Each row is a point on a tangle of strands that fork, close into loops and nearly touch. The rows are in no order.
In the rows, 128 means zero.
Two points are linked if the straight distance between their rows is under 121. Some points are linked to none.
Mel: [174  79 125 150  78 113 101 111 144  95 111 110  97 114 134 174 109  75
 105 196 115 155  76 150 104 152 154 196  67 168  66  95]
lavef: [109 146 103 136 139  91 122 113 138 118  86 115 113 110 161 151 129 136
 122 127 133 113 119 112 104 108 102 150  96 153 105 128]
bager: [166  86 130 179 120 142  86 157 105 109 124 136 119 155  94 141 123 106
 129 180  73 118 126 162 142 143 171 120 117 126 138  96]
zibe: [116 116 109 144 156 177 130 178 108 144 144 137 128 132  71 139 154 122
 144 129  76  91 127 179 161 102  89 110 185  93 155 143]
Vid: [ 99 181 139 122 118 121 117 149 128 167  97 131 163 141 140 150 125 134
 165 113 136 110 133 102 147 130 107 112 123 119 153 174]
kap: [127 160  81  85 140 119 161  87 153 136 125 113 116  97 142 110  96 159
 114  95 200 144 118 118  77 120  87 146  92 145  95 112]
kob: [199 114 152 105  97 130 121 120 112 119 147 112 150 119 129 114 148 123
 126 123 139 130 110 153 120 123 168 121 101 105 147  96]
Tef: [142 151  96 149 163 114 173  91 148 153 114 147 112 139 113 142 168 112
 139 165 127 103 140 138 146 129 115 101 134 115 130 140]
kova: [ 82 135 110 133 138  83 160 132 157 113 119 132 118 126 114 173 161 120
 129 102  93  91 147 124 126 146 108 157 156 131 117 171]
molo: [ 50 160  99 153 132 124 119 159 135 154 102 145 158 151 130 157 124 119
 154 121  98  86 143 109 154 144  89 122 158 134 132 186]
Rari: [189 126 195 130  68 190 113 150  82  99 154 100 131 148 125 134 156  88
 147 120 124 140 150 182 148 108 216 115 130 109 152  84]
Rabip: [ 40 165  84 143 146  76 183  79 150 125 115 136 148 119 146 109 115 134
 141  81 154  99 132 122 122 138  89 136 148  97 142 195]
nizo: [115  79  67 167 164 103  77  79 180 132  84 110  86 126 139 111  77 128
  89 159 167 164 168  46 151 169 116 137  57 180  56 122]
dur: [114 160 196  95 125 190 119 185  70 180 153 143 163 145 127  74 148 114
 110  83  78 137 146 152 164  91 124 112 195 137 175 149]
ralu: [ 65 138  75 144 160 112 134  97 170 138  60 116 119 112 133 112  84 137
 125 114 168 141 174  66 118 159 100 120  91 158  96 166]
gogos: [102 150 144 126  84  80 127 150 138  96 106 114 151 120 156 204 131 110
 134 118 123 115  98  82 135 154 129 157 130 144 108 169]
votas: [ 98 110  91 138 158 102  96 168 159 138 105 117 127 171 159 150 134 109
 152 169 141 121 155  45 198 183 115  98  80 161  93 155]
gur: [184  80  93 174 148 114 104  92 164 116 106 142 125 106 113 111  81 146
 133 150 103 132 127 137 106 160 154 147  92 147 101 111]
vam: [ 57 165  74 157 157 168 151 170 119 178 132 154 129 121 103 114 107 131
 112 101 114  89 152  98 167 136  69  67 195 117 143 194]
mov: [111 136 139 127 172 149 123 125 108 164 147 164 142 114 104 125 147 139
 140 118 122 136 156 126 117 122 114  96 143  98 150 131]
ref: [123  75  75 187 163 121  88 126 177 115 107 115  72 191 142 131 150 137
 129 237 113 120 143 103 181 206 135 133  94 135  46 148]
fol: [109 122 176 117 123 160 157 156  82 130 191 130  87 125  80 147 195  94
 135 131 100 122 110 172 145  89 127  98 217  92 183 122]
Zev: [132 119 141 110  99 147 133 176 136 119 103 102 159 168 134 179 145 111
 164 160 110 119 127 111 157 120 144 124 122 129 139 132]
gim: [148 128 122 139 148 146  71 169 103 157 106 135 170 146 139 111 133 110
 113 142 113 111 168  96 181 136 141 103 125 162 132 124]
zeduk: [120 142  70 160 169 130 188  62 202 136 115  97  91 115 146 117 108 145
 124 133 221 149 129  98  84 168  95 119  68 117  64 135]
roge: [125 147 137 111 101  96 150 101 160  82 138 106 159 107 157 187 150 112
 145 116 118 131  88 108 106 139 121 176 125 119  93 128]
vek: [105 101 112 170 146 145 120 180 150 112 134 129 122 158 137 172 151  88
 132 184  79  95 118 101 143 140 126 104 126 138 122 137]
kiduv: [156  40 109 155 110 125  80 126 172 111 122 121 118 157 143 169 137 106
 133 242 134 139 125 104 137 177 169 146  90 123  66 132]
Nivif: [158 120 125 146 116 148  92 118 101 132 123 145 157  95 115 122  94 131
 125 125  99 113 150 129 128 148 181 118 130 154 149 143]
geb: [166 137  92  73 110 125 141 119 156 121 128 127 135 113 156 134  98 139
 104 119 173 140 111  94  96 128 103 146  56 172  89 100]
Vunab: [130 123 116 150 148  93 163  84 156  95 137 144  88 120 102 127 153 115
 128 156  84 112  95 165  91 135 129 130 131 116 121 118]
sinuf: [162 144 157 109  96 138 136 156 103  88 128  94  96 146 138 187 166 133
 136 154 147 139 128 145 121  94 164 138 101 123 123  99]
fil: [136 110 195 117 130 170 141 153  58 110 177 112 108 136 114 125 159 119
 141 117 118 131  97 184 144  74 165 111 185 108 199 125]
sok: [163  98 139 163 139 123 130 103 150 130 169 110  87 120 102 138 158 178
 146 167 140 127 117 158  87 129 151 124 145  65 132  97]
Lotin: [152  79 164 178 101 158 109 160  90 102 123 149 102 126  81 151 118  82
 121 160  73 147 131 198 130 117 192 146 123 126 152  67]
parof: [ 73 160 152 130 121  95 155 148 152 132 138 141 137 131 112 177 164 126
 168  98 115 109 126 127 129 120  90 145 179  99 136 171]
lasi: [ 87 165  69 111 134  99 132 100 160 143  75 106 132 116 176 110  99 129
 107 101 193 144 142  69 130 152  97 115  54 154  88 133]
Nok: [ 96 145 167  85 123 116 123 120  94 154 152 159 159 130 129  61 108 141
 133  53 125 126 155 159 108 103 111 129 179 152 183 128]
fovuf: [ 31 143  78 179 184 116 160 119 194 141  68 110 119 123 127 109  90 114
 137  82 160 119 187  92 108 153  67 126 115 141  95 179]
Zazit: [146 129 186  70  88  92 130  88 124 123 206 108 106  98 125 105 137 132
 144  61 154 133  92 148 107 100 106 125 196 122 203 110]
Tuz: [ 75 136  77 190 187 155 141 115 131 139 141 169 110 134 106 120 147 146
 128 155 105  96 164 117 152 163 107  97 147 105 112 106]
Bev: [159 154 185  88  55 137 146 121 105 105 144  93 117 108 133 184 152 115
 123 111 148 156  99 151 119  90 154 162 116 130 129  98]
gusu: [159 113 119 170 133 132 150 111 157  80 143 109  74 140 115 145 156 126
 134 195  78 107  94 172 113 124 160 121 128  99 112 129]
Nog: [102 113 156  99 127 145 131 147  76 159 188 147 121 120  66  77 145 118
 131  82  91 107 109 177 160  94 104  91 205 101 208 159]
simo: [ 76 136 171  62 124 123 127 110  89 153 158 154 101 117 107  59  98 158
 122  41  94 141 136 158 120  91 117 128 203 117 196 143]
lomez: [175 137 147  85 113 114 121 130 117 128 112 125 154 118 151 120  98 127
 111  75 128 132 135 111 130  93 130 164 132 180 136 126]
tufi: [103 107 137 140 149 113 165 110 105 120 165 124 112 111 112 128 156 145
 132 130 117  97 105 152 115 104 117 114 178  99 181 123]
leb: [ 75 183 153  99 144  85 146 107 111 145 161 137 116 124 114  56 100 157
 128   4 177 127 156 118 138 107  77 102 220  99 171 159]
gine: [150 104  92 164 164 107 154 102 197 109 113 109  89 121 122 121 149 160
 123 182 160 129 139 145 100 186 118 156 110 107  61 123]
mok: [146 136 145  78 122 165 144 195 124 150 118 119 172 163 152 137 150 135
 148 139 137 119 142 102 173 122 144 111 143 141 146 141]
zira: [104 100  81 205 193 155 105 132 162 134 135 168  99 150 104 130 156 132
 127 200 108 114 166 127 141 171 106 105 125  96  84 126]
vifa: [209 100 131 119  95 149 115 113 158 100 129 106  93 128 137 174 145 121
 104 187 133 162 106 162 106 112 181 173  99  93  64  86]
tole: [213  67 145 152 122 163  43 168 110 117 115 146 110 172 146 113 104 118
 113 208 139 158 145 178 113 119 192 116  87 114 132  88]
sosem: [119 100  75 151 142 171  76 160 103 135 128 179 123 171 101 113 113 114
 111 183  81 103 153 108 163 147 138  74 106 162 129 117]
Kuvig: [105 156 104 126 153  99 194 122 154 145 134 117  99 154 138 149 186 145
 155 152 148 112 110 127 144 122 102 107 150 100 146 139]
pek: [ 79 154 115 174 183 149 115 133 112 175 104 166 132 113  91  78  86 123
 117  92 130 133 173 130 115 134  77  88 166 155 141 133]
Kolod: [191 101 153 125  90 134  90 120 107  90 130 145 121 111 138 169  97 108
 120 133 146 179 106 160 102 108 162 187  75 168 116  67]
fuzu: [121 129 104 154 182  87 127 123 155 111 104 136  78 132 135 135 140 148
 104 147 132 136 130 104 103 142  99 131  71 145  86 120]
Vel: [161 129 106 147 128  94 135  74 140 117 141 109 118  57 131 147 130 163
  97  94 167 134  99 133  92 131 110 170  98 120 105 115]
sen: [ 87 146 172  84 131 118 150 131 113 168 167 114 105 111  97 123 174 132
 161  95 119 138  99 129 147 110  92  97 207  65 173 162]
zeri: [ 77 141 113 168 138  98 168  61 136 118 106 136 122  86 120  99  97 149
 114 111 156 123 118 112  83 178  99 150 118 145 108 142]
ruve: [136  93  79 144 160 118  95 104 159 127  95 127 152 110 143 102  91 120
 140 136 114 123 145  95 106 157 152 127  94 146 117 133]
Tefol: [119 169 158  87  98  76 137  98 123 140 120 143 142  92 120  92  84 142
 113  38 132 147 122 150  81 104  90 158 177 156 132 152]
dezim: [ 62 162 129 128  98 181 117 170  79 160 165 188 154 140  87 121 145  92
 126  97  72 110 128 164 165 100  73  99 216 114 171 147]
bovag: [161 134 135 122 147 116 108  97 118 163 112 141 143  74 115  70  97 154
 103  42 131 138 156 145 104 114 130 145 134 147 147 112]
Rul: [161 127 178  94  91 154  96 134 111 149 125 128 168 142 146 166 139 111
 143 132 157 153 153 139 120  96 155 146  91 155 150 117]
Zem: [ 99 135 103 130 156 139 113 157  84 157  90 120 149 131 141 122 138 136
 102 135 118 110 160 111 162 126 123 139 146 139 131 113]
dison: [ 37 175 123 124 115  97 148 138 132 146 156 145 168 144 145 107 123 144
 151  83 120  91 113 103 140 106  81 100 192  80 182 167]
muda: [152  83 118 178 185 127 100 135 169 133 118 152 103 146  93 133 135 136
 135 184 108 130 144 131 106 150 119 108  99 105  93 128]
Dufa: [135 114 155 136  80 175 140 166 113  99 146 112 156 160 106 172 158  88
 166 156 108  97 134 142 167 136 175 109 119  91 141 121]
lika: [126 146 108 153 152 108 138 122 121 131 120 139 132 135  85  98 106 148
 130  86  85  93 120 143 149 123 102 124 180 121 147 141]
zon: [ 73 171  69 123 153 181 123 178 101 167 142 169 158 131 141 107 124 143
 134  88  93  88 154 111 169 105  93  73 183 110 174 187]
tobod: [ 47 158 110 144 120  75 140 132 160 115  97 115 130 105 167 181 119 134
 131 120 131 117 116  61 125 166 105 148 114 142  88 198]
vugut: [221  92 114 159 116 119 102 108 128 106 132 126 127 135 135 126  82 164
 103 189 172 141  85 160 109 138 156 152  80 127 104  79]
pumol: [184 100 148 159 122 120 103 107 134 111 142 152  91 113  88 135 103 143
 147 148  98 153 115 185  89 127 167 140 127 130 136  67]
Kos: [102  69  67 172 160 146  63 143 125 143 109 140 113 144 128 125  94 132
 111 191  96 100 155  70 168 156 132  99  98 156 117 144]
dafo: [200  69 145 152 104 194  58 184 104 109 119 128 123 178 137 128 108  68
 125 225 118 148 137 144 157 128 209  94 102 146 119 112]
kizu: [165 126 113 126 160 128 114 105 108 147 115 155 149  94 121  91  98 154
 111  98 135 123 180 127 115 129 166 110 119 145 156 126]
nuna: [159 104 117 134 144  94 168  79 132 113 141 137  94 120 110  96 133 143
  98 166 133 129  95 162  89 133 134 144 100 106 120  88]
raka: [152 160 124 104  90  97 146  82 138 123 130 114 135  67 148 146  97 137
 110  78 150 134  81 116  97 110 112 160 125 137 113 150]
povu: [137 124 195 108  66 141 155  99 118 107 160  70  98 118 103 130 150 100
 147 129 108 144  76 178 124  85 162 129 164  82 159  96]
pebo: [ 65 196 132  99 107  84 123 138  98 128  89 131 160 123 169 107 115 136
 120  81 130 137 129 122 109 122 102 134 142 138 123 139]
Guvuv: [139 132  95 154 189 134 137 106 142 169  94 126 136 133 118 103 118 160
 146 140 168 137 161 122 131 129 106 101 101 108 118 129]
zinu: [168  99  92 157 121 108 134  75 203 108 130 119  82 124 137 125 139 148
 110 199 116 128 111 151  88 164 153 172 103 112  70  96]
Nedan: [180 118 126 124 106 155 118 162 129 108 117 114  87 172 127 165 162 122
 127 207 131 131 149 151 141 122 173 115 115 120 102  96]
Med: [ 82 147  61 155 161 163  94 149  97 148  98 158 141 130 124 134 134 109
 113 138  68  94 173 108 185 142 112 106 165 139 125 131]
tiga: [166 116 117 128 115 115 135 134 149 130 120  94 132 155 169 150 144 122
 130 197 157 126  80 110 109 106 138 130  73 112 127 116]
rebol: [166 104 125  85 130 114 148 108 153 119 123 146 126 152 117 130 126 149
 115 144 150 144 141 112 108 118 126 135  74 147 109  91]
sevev: [180 117 150 155 141 134 142 119 108  91 136 110  84 133  92 131 153 125
 140 158  86 124  87 178 138 107 167 109 150  87 141 128]
duko: [ 86 139 171 115  93  95 152 133 120 117 144 121 119 134 123 160 171  90
 135  96  93 110 110 147 119  83 114 143 184 104 160 145]
topap: [130 110  94 105 126 109  81 136 151 103 107 111 122 120 170 161 120 117
 146 152 155 156 122  73 133 189 139 146  59 164  64 156]
rumu: [175 106 150 123 126 159  71 166  92 138 121 123 151 149 162 103 144 105
 116 157 121 135 144 131 139 134 182 111 104 154 141 103]
fubu: [ 90 140  95 143 191 137 161 150 139 129 107 112 104 139 144 137 128 169
 143 198 132 124 131 111 125 141 107 118 127 127 117 152]
Samu: [129 127 104 142 166 119 117 127 163 164  92 115 152 148 143 121 136 133
 141 158 180 143 142  80 141 158  90 109  77 133  90 118]
Fav: [123 159  98  94 149 100 178  64 158 148 143 103  99  86 118  92 135 163
 142  80 224 159 114 137  94 111  72 138 132 118 119 111]
mebu: [ 73 126 135  95 139 104 142 107  88 138 156 144 114 107  77  75 121 145
 133  60  87 114 110 172 140 112  93 119 218 102 191 157]
fafor: [152  99 134 110 113 111 124 136 132  90 110 150 132 158 117 166 117 114
 118 146 129 131 139  91 161 141 151 136  91 167 102 106]
kif: [ 99 150 130  97 117  74 167  78 153  94 151 130 150 112 138 138 148 117
 137  86 122 130 108 122 110 131 109 168 149 111 122 109]
Lobas: [ 66 157 127  98 106 168 144 172 121 166 143 130 136 134 120 150 160 114
 164 117  82 104 124 143 154  88 118 100 188  78 185 183]
Botuf: [149 123 132 162 137 159 124 148  97 140 148 145 138 131  67 106 118 148
 132 110  79  91 126 172 154 120 118  95 166 120 168 116]
Nuro: [127  99  72 130 177 131 106 136 134 110 103 133 136 152 151 108  96 133
 132 147 117 108 146  78 155 139 135  98  81 156 131 150]
muve: [101 146 232  72  90 159 130 167  75 151 165 115 169 122 134  78 157 102
 133  70 101 152 113 150 129 114 147 122 203 124 177 149]
zeto: [ 67 173 145 119 103 133 126 167  87 148 149 182 165 163 107 106  99 128
 127  79  99 108 139 153 148 107  78 109 225 135 164 151]
maval: [191  82 134 135  88 119  64 117 125 113 129 134 120 101 136 181 106 107
  92 169 160 171  95 132  99 137 140 175  54 155  79  78]
zegom: [139  60 101 173 115 123 106 109 176  89 132 128 107 140 135 152 132 130
 120 222 110 117 138 131 102 181 168 160 104 133  76  92]
Ler: [196  93 162 153  92 133 104 121 110  92 120 139  96 108 115 165 119 101
 125 169 105 160 105 179 103 119 194 149  97 144 125  78]
Gaseb: [128 148 112 109 180 101 176 106 133 144 134 111 126 112 126 100 138 147
 152  88 195 135 120 145 115 115  92 123 157 114 151 143]
tapet: [118 170 175  73 130 174 152 202  96 156 140 131 168 160 154 110 128 137
 132 110 109 132 130 122 163  98 130 102 177 143 176 169]
tup: [ 40 148 112 125 130 117 161 116 125 142 142 131 129 120 110 102 113 166
 144 102 123  91 144 108 102 111  93  99 181 104 175 141]
menob: [200 101 173 115  70 187 112 150 109  69 136 101 134 162 164 143 117  71
 121 191 145 170 120 128 145 117 224 120  74 119 111 107]
siza: [141 152 115  95 149 113 133 123 133 139  89 134 168 120 169 103  91 131
 102  80 161 143 152  66 131 111 109 144 103 178 116 134]
Vas: [199 131 199  88  47 184 138 131 100  97 158  86 126 109 157 161 146  80
 113 107 156 168 111 168 124  89 194 164 115 130 127  86]
vus: [143 128 119 115 132 106 165 114 148 162 130 107 132 118 161 120 139 131
 125 153 185 129  97 118  93 113  96 116  82 124 143 140]
Kadap: [135  95  93 158 158  89  88  99 166 105 103 129  76 139 158 151 141 118
  99 182 141 130 133  95 131 167 114 160  55 155  54 116]
zafo: [139 133 167  79 145  89 149 112 102 148 136 105 128  94 121 106 154 152
 123  69 169 150 106 146 114 115 100 140 140 108 135 109]
gis: [114 100  79 166 154 100 100 128 163 134  93 127 101 163 131 147 150 103
 129 194 139 117 151  83 170 194 110 129  86 163  61 131]
kug: [152 103 158 137  50 133 114 125 141  65 125 104 114 125 142 188 118  54
 115 176 109 153  83 105 121 123 161 163  68 154  89  92]
niz: [108 148  63 135 141 114 149  93 189 129 111 103 106 103 172 128  96 129
 114 114 213 150 114  76  97 168  75 140  46 164  58 139]
burid: [ 49 183  94 154 169 120 182 153 135 163 106 138 120 129 115  70  90 139
 116  71 143  99 137 102 144 138  67  69 188 122 138 189]
rer: [ 63 166  95 133 153  81 129 137 144 131  97 117 136 112 172 111 113 137
 110  85 141 114 150  90 100 112  96 126 110 128 124 137]
moki: [199  71 169 156  56 200  75 177 104  80 114 109 110 158 145 140 104  76
 119 207 132 166 144 168 142 126 236 127  94 126 107  76]
diz: [ 79 168  92 138 175  98 189 117 173 111 118 115  96 135 161 153 147 158
 164 159 152 128 110 105 116 147  96 147 134 123 107 140]
kenet: [162 112 170 122 124 196 108 170  80 122 160 135 150 169 101 136 147 159
 143 154 119 133 152 158 159 117 159 104 129 106 153  96]
mip: [123 120 117 169 128 100 141 106 148 113 109 104 133 139 121 150 130 150
 122 167 108 102 102 111 153 173 123 141  96 126  95 124]
falun: [152 120 170 111 101 202  86 201  74 139 131 119 163 166 146 114 153  71
 120 132  97 124 157 142 175 122 186 108 119 163 145 126]
koseb: [138 107 139 136 171 130 120 144 154 144 142 144 132 118  98 142 160 132
 155 151 110 134 137 123  99 137 122 114 134  95 105 133]
Vize: [157 101  87 178 145 160  94 159 113 134 129 156 144 148  78 109 121 129
 132 150  81  97 140 154 160 155 133  95 126 122 130 109]
tura: [178 105 171 111 148 172 129 155  95 151 170 137 122 136  80 105 165 179
 131 132 126 128 146 165 147 113 154 108 158  87 170  98]
Loru: [193 118 105 130 109 111 127  81 178 106 138 111 103 103 147 154 156 123
 100 154 143 145  94 144  82 146 146 166  90 107  61  92]
Sumop: [134 174 158 122  94 141 103 168  86 126 138 148 160 142 142 126 123 131
 133  77 118  98 159 118 145 130 132 102 155 171 161 139]
zoka: [191 101 145  83  85 129 110 147 148 101 124 116 147 143 147 174 115 102
 130 140 144 154 115  90 136 125 154 150  64 161 102 123]
zudo: [138 134 163 105 128 126 147 119  77 113 175 120 114 106 138 126 157 128
 131 119 132 124  98 145 113  88 154 115 166 110 184 125]
kup: [135 103  99 123 121 104  98 169 153 104 103  97 120 165 173 174 131 102
 159 186 147 130 101  68 163 177 141 117  77 173  92 153]
Dagif: [130 128 105 118  83 114 136 119 170 109 126  89 109 130 165 186 136 128
 134 177 141 120  73 121 102 123 105 161  70 141  93 108]
voz: [192 102  88 134 130 130 114  83 135 126 135 121 142 110 147 108 102 186
 101 150 192 163 112 155  89 148 143 160  77 101  84  64]
govir: [158 113  89 168 182 148 108  91 139 153 101 162 120 126  92 104  90 148
 116 153 145 148 184 110 143 158 136 108  98 129  96 124]
zefa: [ 64 192 164  91  85  85 135 135 111 145 140 151 175 146 165 111 122 134
 139  64 148 123 126 107 121 106  96 120 173 107 167 164]
Sipo: [109 105  92 164 172 103 176  89 208  98 118 111  93 119 120 129 129 156
 125 139 139 123 124 123  99 183  94 189  77 135  60 147]
Sikir: [144 138 125 123 141 206 108 183  74 131 161 176 147 157 120 125 140  91
 123 118  64 123 145 154 171 108 144  84 158 140 162 142]
sikos: [ 73 172 132 105 134  73 148  96 120 129 123 126 136  89 132  62  72 159
 116  14 177 139 135 128  95 109  76 144 190 121 145 175]
geka: [ 61 125 138 134 131 144 138 139 102 126 180 149 126 138 103 127 134 144
 144 117  90 102 114 130 121  98  97  96 198 101 195 120]
paka: [173 110 140 129 150 133 127 131 158 130 141 111 117 101 121 120 129 179
 148 130 154 139 113 122  94 137 140 121 119  84 107 118]
kudig: [ 43 147 104 122 153  68 203  72 180 118 132 114 116 102 136 100 136 144
 131  70 164 132 110 108  97 140  69 151 148  91 123 160]
pelar: [ 98 127 101 145 126 114 122 129 124  98  93 145 134 119 119 161 128 110
 120 124  61  90 149 130 142 130 145 157 150 153 124 150]
Ser: [165 119 107 146 163 105 163  85 139 155 137 150  99 127 109  96 155 128
 108 162 159 115 141 151 115 126 133  93 131 118 140  92]
Domu: [140 125 177 128 109 252  94 197  60 138 169 145 169 166 140 103 152  88
 108 118  65 124 160 174 184  99 171 102 145 141 171 120]
bavef: [ 91 144 164 108 100 132 122 170 115 142 125 135 160 134 129 149 144  97
 155 107  92 101 140 144 134  62 121 124 152 114 177 152]
Pini: [127 153 192  45  77  96 141 104 112 133 166 119 118 105 142  90 113 144
 118  41 149 157 107 140  91 101 104 156 199 139 168 138]
dedil: [153 117 144 129 114  89 179  79 111 122 136 134 122 101  94 122 111 142
  93 123 112 138  76 147 123 122 128 163 132 132 143  97]
Zazab: [141 143 111 157 131  95 120  73 127 146  97 139 117  65 119 129 104 146
  93  73 147 136 135 145 104 122 119 167 120 145 130 100]
lonat: [117 159 145  95 112 103 149 120 122 145 129 125 157 122 159 157 136 126
 143 110 162 126 110 116 114 106 112 123 108 122 158 162]
Detut: [159 131 130 121 109 113 118 114 145  76 144 121 115 102 145 182 161  92
 131 130 128 145 103 127  92 138 154 163 104 119  86 104]
sinun: [177 150 165  76 113 136 119 101 110 166 142 135 168 108 145  81 109 159
 106  43 140 149 160 144 114 110 153 153 118 162 152 125]
lome: [173 127 148 104 119 115 102 126 112 111 111 136 148 106 123 146  89 141
 130 110 133 162 109 148 116 103 121 178 103 178 111 100]
dov: [ 63 138  93 160 175 114 162 128 183 158  90 131 138 135  91 110 104 128
 148 107 127 101 154 104 135 161  72 118 129 125 103 186]
fodo: [140 143 173 122 112 136 137 157  81  93 132 111 147 116 138 143 129 116
 110 124  94 124  96 125 140 100 171 124 160 135 162 128]
Zedot: [186 129 190 108 155 166 109 131  86 162 176 129 150 150 131  78 158 166
 134 100 128 152 146 177 132  97 162 115 137 110 172 107]
nipu: [145 139 104 127 161 123 147 137 134 111 110 137 148 117 123 104  96 160
 136  88 120  98 147 103 137 135 134 121 144 140 133 135]
Som: [122 131 175  99  58 156 103 161 104 116 108 113 166 151 146 179 135  80
 148 143 127 134 144 107 160 117 166 144 100 173 136 127]
kiv: [124 134  94 121 157 198 105 188  88 147 148 170 164 147 126 130 122 134
 134 111  87  99 154 104 190 103 118  86 138 132 153 167]
baro: [128 127 148 129 121 187 138 161  90 126 178 132 163 165 100 150 170 128
 175 137 108 113 136 150 168 122 146 105 165  83 164 115]
poper: [183 108 171 140  91 144 145 119 106  83 143  82 115 136 106 134 139 102
 140 164 109 155  77 194 130 109 183 138 131  73 122 101]
gup: [183  97 117 132 120 135  96 120 158 130  91 116 113 158 128 153 135 140
 121 207 128 143 143 137 131 119 173 152  93 104  92  92]
Sav: [ 83 160  97  93 129  81 175  77 181 109 139 129 132 101 163 139 139 128
 147  87 158 146  89 117  74 130  82 171 109 112  99 144]
siga: [ 90 135 130 168  84 136 111 167  99 103 110 142 135 128 104 175 122  90
 119 130  55  80 135 132 156 122 137 125 172 144 147 161]
ritub: [118 168 155  74  89  88 160 100 117 146 138  82  97 107 110 119 167 144
 131  95 143 139  78 143 121 107  98 138 157  99 139 109]
Reva: [ 91 179 151  95 100 125 111 166 103 139 131 173 150 148 125  86  98 126
 132  55 105 112 165 141 111 117 105 109 175 165 162 159]
pilip: [ 62 132 102 179 197 153 128 136 119 165 127 160 142 108  93 107 133 134
 123 119 133 126 176 118 132 152  86  88 152 104 132 125]
pufu: [ 64 144  89 149 139 117 158 131 183 146 108 129 157 149 133 139 131 124
 165 149 121  93 136  85 143 162  94 118 123 131 117 164]
guz: [154 145 124  64  86 118 135 144 139 119 115 117 155 110 175 152 118 121
 116 127 163 150 109  85 124 145 135 152  94 184  83 136]
tigav: [ 85  95  58 133 151 100 104 103 163 134  73 123  94 135 142 126  82 122
 124 149 146 137 168  34 145 171 110 122  52 179  87 164]
voror: [ 97 130 135 136 132 101 165  99 113 132 122 140 131 105 102  93 101 152
 112 124 131 136 109 133 100 140  92 124 132 141 138 112]
dulu: [ 86 178 155  79 106  94 155 108 136 162 129 100 121  98 121 107 141 148
 149  74 127 133 105 119 134 128 105 118 190  92 139 159]
Lepi: [ 47 115  79 153 144 147 129 163 167 119 116 130 142 159 143 161 156  98
 163 195  77 101 133  96 159 169 109 123 128 129 108 169]
geviv: [154 115 203  78 157 140 125 119  68 162 167 133 119 133 110  55 150 138
 128  75 103 167 111 180 148  88 131 131 170 117 181 118]
zizum: [118 118 162 105 113 143 121 151  90 151 138 134 165 137 141 148 153 115
 129 112 143 119 151 140 116  92 136 135 104 129 174 145]
Tuvu: [163 120 186 151  99 170  96 128  81 122 157 138 131 101 102 125 151 108
 138 136  96 130 137 178 128 128 201 108 164 105 163  87]
nuto: [ 74 173 106 128 168 113 180 111 148 161 106 115 115 121 117  74  98 142
 144  67 186 133 134 120 122 117  69  96 168 134 145 162]
vuke: [235  82 156 149 103 139  85 150 129 116 135 125 140 158 133 116 100 150
 119 183 145 156 100 165  97 109 176 122  90  91 121  87]
nirur: [147 153 190  62 110 104 144  94 110 157 179 123 136  93 144  88 135 148
 105  47 184 177  95 131 103 105  95 147 144 135 145 122]
nete: [161 101  88 161 166 119 110  76 163 149  82 134 118 108 117 110  87 137
  91 148 166 156 160  83 132 157 128 141  75 149  74  88]
Dudal: [ 88 110  95 172 159  96 170  51 179 104 124 116 113  84 120 128  92 169
 110 105 160 130 116 110  90 161  96 181  80 123  77 128]
pumig: [158 160 177 109  87 159 111 159  79 120 143 108 156 123 165 110 124 135
 113  96 108 118 134 136 124 112 177 115 145 153 171 110]
guze: [219 110 199 110  68 196 111 151  99 102 152  95 142 152 162 118 140 105
 105 145 153 163 138 166 126 109 226 140  98 120 132  83]
nesur: [102 108 115  97 118  91 118 146 134 128  91 146 133 151 138 173 107 114
 114 134 123 112 149  60 161 144 123 147  88 174 112 159]

How many points has the smallest loop of links through each point below? Write 0 if it is on no loop.
zoka: 5
nipu: 13
mov: 6
Rul: 0
kiv: 0

A fork is a point with three links, a tip a point with one. Leave the first point through the second and follow the links. Name the first fork or tip that comes.
vam, zon: Med
rumu, falun: Gaseb
geka, tup: gis
Kadap, fuzu: zudo

A piece is all that can be reached along the links. How many separate loops has the piece of each point below (a circle has one, a figure eight two, a Y none), and how many tips (points with one link)?
gogos: loops 0, tips 7
Dufa: loops 0, tips 8
sen: loops 1, tips 5
tup: loops 0, tips 5
Zazab: loops 1, tips 7
muda: loops 1, tips 2

Name the points in between on the shortest way along the links from the first point to the second, in order.
Tuvu, Sav: Rari, guze, Vas, Bev, sinuf, Nedan, gup, vifa, Loru, Detut, roge, kif
bavef, tigav: zizum, lonat, Vid, molo, pufu, dov, fovuf, ralu
Zazab, ruve: bovag, kizu, nipu, lika, Botuf, Vize, sosem, Kos, Nuro
Rabip, gusu: kudig, Sav, kif, roge, Detut, Loru, zinu, gine, Sipo, Dudal, zeri, voror, dedil, nuna, Vunab
Vid, geviv: lonat, zizum, Rul, Som, Zev, Dufa, baro, kenet, tura, Zedot
